Points on a hilly landscape, in no order, each with its height.
A ball rolls from a point to the lowest of its 3 nearest points, and stops where none of them is lower. Distance is the straight distance between rows; heights are no part of it.
sis (h 376): [  6,   0,   1, -20,  12,  -1,  -5,   7, -15, -27]
ruled (h 229): [-11,  23, -18, -33,  52, -43, -42, -14, -31,   8]
Gode (h 323): [-13,  12,  19,  -3, -23,   9,  34,  -9,  13,  -4]
bip (h 149): [ -7,  13,  17, -16, -13,   0,  27,  -2,   1, -20]
Danu (h 735): [ -2, -12,  10,  32, -33,  20,  15,  -7,  33,  25]
las (h 368): [  4,  33,   0, -36,  22, -36,   0,   1, -19, -23]
vuvil (h 486): [ 24, -40, -15,  15,   0,  16, -21,  29, -21, -13]
Vuva (h 239): [ -5,   3,  14,  -5, -15,   8,  21,   0,   6, -16]
nuso (h 138): [  3, -10, -20, -13,  33,  -4, -38,  10, -29, -15]
tanag (h 424): [ -2,  -8,  15,  18, -29,  20,  23,  -5,  21,   6]
Zomag (h 334): [  3,  11,  -9, -28,  31, -20, -24,  -2, -20, -23]
zabod (h 522): [ 16, -23, -14,  -1,   8,  10, -19,  16, -18, -21]
riz (h 782): [  2,   4,  -3,  54, -24,  21,   5,  -5,  54,  65]
finam (h 346): [  1,  24,   1, -33,  21, -23,  -4,   0, -20, -23]
mak (h 479): [  6, -20,   9,  14, -25,  19,  15,   3,  13,  -4]
pok (h 679): [-23,  16,  10,  22, -27,  22,  28, -14,  37,  29]
kefed (h 568): [  2,  17,  10, -25,   1, -11,  16,   1,  -8, -26]
deru (h 646): [ 20, -37,   0,  15, -12,  19,  -3,  17,  -6,  -9]
namon (h 713): [ 15, -26,   2,   4,  -8,  15,  -1,  13,  -8, -17]
komum (h 194): [  7,  -6, -15, -18,  30,  -1, -27,   4, -25, -21]
rapas (h 170): [ 16, -38, -22,  16,  16,  15, -32,  25, -26, -10]
Mel (h 417): [ 10, -15,  -4,  -6,   6,   9,  -7,   9, -11, -21]
pefi (h 528): [  9, -31,   6,  29, -29,  16,  16,   7,  18,  11]
bubu (h 340): [-29,  38,  18,  -6, -18,  -9,  51,  -9,  12,  -1]
nemer (h 272): [  7,  -5,  -4, -17,  17,  -2, -15,   6, -16, -24]
Kanik (h 662): [-11,   6,  10,  30, -28,  23,  23, -11,  42,  37]
zike (h 705): [-26,  23,  16,  10, -24,  12,  41, -17,  27,  14]
fuba (h 566): [ 11, -23, -28,   6,  26,   8, -41,  18, -28, -11]
Pav (h 410): [ -2,  -9,  14,   9, -25,  18,  22,  -3,  17,  -4]
Zoga (h 569): [ 21, -36,  -7,  10,  -1,  13, -18,  19, -14, -13]
meb (h 207): [ -9,  34,  16, -26,  -6, -26,  32,  -2,  -6, -21]
rotut (h 456): [  4,  12,   3, -27,  14, -13,   1,   2, -16, -24]
nikiz (h 134): [-20,  21, -22, -30,  52, -45, -49, -22, -34,  19]
pup (h 544): [ 18, -40,   8,  34, -32,  15,   8,  12,  14,  14]
tas (h 395): [  1,  -5,  12,  -4, -14,  10,  16,   2,   3, -15]
Lipim (h 756): [  4, -21,   5,  51, -33,  13,  10,  -2,  44,  53]
zafu (h 300): [  7,  25,  -3, -35,  31, -28, -13,   0, -23, -22]
migat (h 754): [  2, -11,   2,  50, -31,  19,   9,  -7,  48,  55]
mez (h 252): [-23,  29,  20,  -4, -24,  -2,  44,  -7,  14,   2]
ripiv (h 742): [  4, -19,   7,  36, -35,  18,  15,  -5,  33,  33]
sab (h 772): [ 15, -21,   4,   6,  -9,  12,   4,   6,   1, -14]
tofat (h 531): [-16,   5,  12,  18, -30,  19,  29,  -9,  30,  20]
nin (h 355): [ -7,  -1,  15,   4, -27,  12,  23,  -8,  15,  -5]
tup (h 384): [  1,   5,  10, -14,  -7,   1,  10,   2,  -2, -24]
fip (h 304): [ -6,  -6, -30, -11,  42,  -4, -49,   0, -31,  -4]
gabo (h 230): [ -4,  27, -14, -35,  49, -41, -34, -12, -29,   0]
risas (h 256): [  1,  33,  -9, -38,  43, -46, -22,  -3, -27,  -9]
Pedi (h 186): [-14,  27,  17, -15, -15, -12,  39,  -7,   0, -14]
Guba (h 358): [ -1,  14, -13, -25,  41, -19, -34,  -3, -27, -12]
bigo (h 152): [-12,  30, -19, -35,  54, -56, -38, -19, -33,  18]
sed (h 443): [-12,   7, -24, -21,  48, -18, -46,  -9, -34,   2]
movu (h 730): [ -5,  -2,   3,  42, -30,  22,  17,  -9,  44,  47]
sasot (h 488): [ 15, -23,  -9,  -3,   7,  12, -12,  12, -15, -21]
tupo (h 802): [  5,  -1,  -3,  58, -25,  14,   1,  -2,  57,  71]

For each start below, name the point where the ball stops.
pup => bip
tas => bip
nemer => nuso
rotut => zafu
deru => rapas
Lipim => bip
